Each row is a point on a landscape with many peaks, with its height.
From any point a climber steps to the highest of the 4 points nearest to it. It stops when none of these is higher. Distance is the straight distance between rows; heights are no part of it.
kupof: [ -1  14  17   3  -9  -7 -14   9 -34]  h=30.6
murir: [  2   1 -18  -8   4  -3   9  10 -16]  h=37.7
Kuvi: [ 23 -23  12  13 -12   1  -9  -6 -16]  h=54.5
Lirop: [-15  12  13  -7   8   5   3 -16  28]  h=17.5
Palet: [-11  11 -24 -12   6   4  10   1   6]  h=62.2
livu: [ 17 -17   0  10  -7  -1   3   5 -22]  h=55.6
masub: [ -7  22   5 -17   1  -4  -5   4  -3]  h=27.7
Vala: [ -7   6 -30  -5   3  -2  12   8  -3]  h=52.6
Zorul: [ -1   2 -26  -7   6  -1  11  10  -7]  h=49.3
nomu: [-11  13 -11 -16   9   9   5  -3  10]  h=57.0
remu: [ 18 -39   0  21  -5   5 -14   0   8]  h=37.9
gize: [-23   1 -12  -4  14  14   4 -11  30]  h=16.7
dun: [ -3  22  10  -7  -3 -10  -8  11 -23]  h=33.5
ruba: [-15   5 -39  -1   3  -4   9   7   7]  h=39.1
Namab: [ 16 -14   6  11  -9  -1   0   1 -24]  h=52.3
Vezu: [ 18 -34   0  19 -12  14 -21  -5  21]  h=22.5
Sirus: [ 14  -3  10   0  -8  -2  -4   4 -29]  h=43.9
vila: [ -4  19  -3 -15   3   1   5  -2   1]  h=34.8
togov: [ 21 -28  11  18 -10   8 -14  -4   7]  h=11.5
fubo: [ -8   2 -35  -1   1  -6  11  12  -4]  h=45.9
sog: [-18  -4   6   3  14  11   4 -17  32]  h=21.0
fogam: [  8 -17 -24  15  -1  -8   8  16 -12]  h=36.4
rida: [-13   8 -29  -6   6   2   8   4   5]  h=58.1
dugud: [  6 -11 -27   8  -2  -9  10  17 -10]  h=43.1
kiz: [-12  24   7 -17   4  -2  -3  -3   9]  h=25.1
sep: [ 23 -26  16  17 -16   7 -10  -9  -2]  h=27.8
dufi: [ 16 -37  -1  25  -5   0  -9   6   3]  h=56.7
Vaza: [-16   6   7  -6  11   8   0 -17  30]  h=18.7
daraf: [-12  18  -7 -16   8   6   6  -5   8]  h=54.1
rarak: [ -8  20  -6 -14   7   4   6   1   3]  h=47.4
logob: [-13  -4  22   6   6   1  -1 -20  30]  h=27.6
Kipad: [-15  13  26   2   3  -1  -4 -19  34]  h=15.4
mib: [  5  11  -4  -9   3  -2   8   9 -18]  h=31.9
tik: [ 19 -28  -1  14  -5   0   2   4 -13]  h=33.9
Luno: [-10   9 -25 -11   8   4  12  -1   3]  h=61.0
Kag: [-13  -2  28  11   1  -3  -1 -18  30]  h=26.6
kov: [ 23 -30   3  17  -8   2  -4   1  -6]  h=35.7
zul: [-18  11   3 -13  12   8   3 -15  27]  h=17.7
Lel: [ 18 -27   5  13 -12  17 -18  -6  23]  h=1.4
Naz: [-10  30  11 -10  -1  -9  -9  10  -9]  h=28.2
Nima: [-14  13 -14 -13  11   9   8  -4  13]  h=58.7
zumot: [  6  -1  -6  -7   1  -6   6  11 -21]  h=33.0
bazad: [  6   8  13   3  -9  -6  -8   6 -32]  h=37.0
Fugon: [  6 -11 -20   5  -3  -4  12  17 -15]  h=58.8
zake: [-11  29  10 -15   2  -3  -7   0   1]  h=25.0
duz: [-19   8  -9 -10  12  10   2 -12  25]  h=16.6
Pib: [  4   3 -13  -8   0  -2  11   9 -16]  h=28.5
deko: [ 11 -21 -18  15  -4  -7  10  17 -13]  h=26.9
Tir: [  0  19   4 -12   0  -7  -3   7 -18]  h=37.1
mulo: [  5  -5 -18  -1   1  -5  11  14 -18]  h=40.4
luza: [-14  -5  13   3  14   3   5 -18  36]  h=23.7
Zuriv: [ 19 -30  -6  20  -7  -4  -3   7  -9]  h=31.4
lal: [-11 -12  32  25   2 -14   3 -20  22]  h=63.3
pinur: [ 21 -25   9  16  -9   2  -5   1 -11]  h=43.4
guzud: [  8   0   4  -2  -4  -5   0   4 -26]  h=41.8
Bet: [-17  29  19 -10   0  -3 -10  -4  22]  h=39.0
Zilol: [ 17 -21  -7  12  -4  -2   4   7 -20]  h=45.0
diri: [ 12  -4  -1   1  -3  -3   5   6 -26]  h=40.7
kugu: [-10  -8  29  14   1  -5   0 -21  28]  h=36.5
Fuba: [ 16 -37  -3  23  -8   8 -12   2  10]  h=39.8
pese: [ -9  32  12 -12  -1  -6 -12   5   1]  h=25.6
viba: [-13  -5  27   9   3  -2   0 -21  34]  h=29.1
fon: [ 15 -26   2  12  -8  16 -29  -3  27]  h=10.2
goba: [ -4  21  -1 -15   1  -4   1   5 -11]  h=32.5
kod: [ -2  16  -9 -14   4   0   5   7 -11]  h=22.0
golu: [ 16  -6  14   6 -10  -5  -5   1 -30]  h=46.9
sig: [  6  11   4  -8   2  -6   2   8 -24]  h=39.6
zenav: [-15  16   7 -13   7   4   3 -12  20]  h=16.5
Vazi: [ 14  -8  18   9 -13  -5  -6  -1 -33]  h=43.6
dimu: [ -3  26  13  -5  -6  -8 -13  13 -25]  h=29.5
biku: [ -9  20   1 -18   6   4   1  -3  11]  h=38.2
Peren: [ -1  19   0 -16   3  -2   1   4 -11]  h=29.6
degu: [-14  21  19  -9  -2   1  -6  -9  23]  h=58.0
bazu: [-12  23   9 -16   3   1   0  -6  14]  h=24.6
Bop: [ 13 -20 -15  12   0  -5   8  15 -12]  h=26.7
dufu: [-17   6 -27  -5   9   6   9  -2  11]  h=53.0
kided: [-17   4  25  -1   4   1  -2 -18  34]  h=22.2
safet: [ 13  -7 -11   1  -1  -4   8  11 -21]  h=28.6
bipuz: [ -2   6 -20 -10   5   2  12   6  -7]  h=47.9
bar: [ 21 -18  16  13 -13   1  -8  -5 -21]  h=47.2

Write out the way that a climber takes from each point below.
Zorul: Vala, rida, Palet
Lirop: kided, viba, kugu, lal
logob: kugu, lal
zenav: biku, daraf, Nima, Palet
Kag: kugu, lal
kiz: biku, daraf, Nima, Palet

Two climbers start at each pair of points below. Name the first point that both come to, or write none.
murir, ruba: rida
Pib, rarak: none
duz, bipuz: Palet

Where does a climber stop that starts at each point below?
Vaza: lal
luza: lal
Kipad: lal
gize: lal
vila: Palet
nomu: Palet
bazad: livu
fubo: Palet
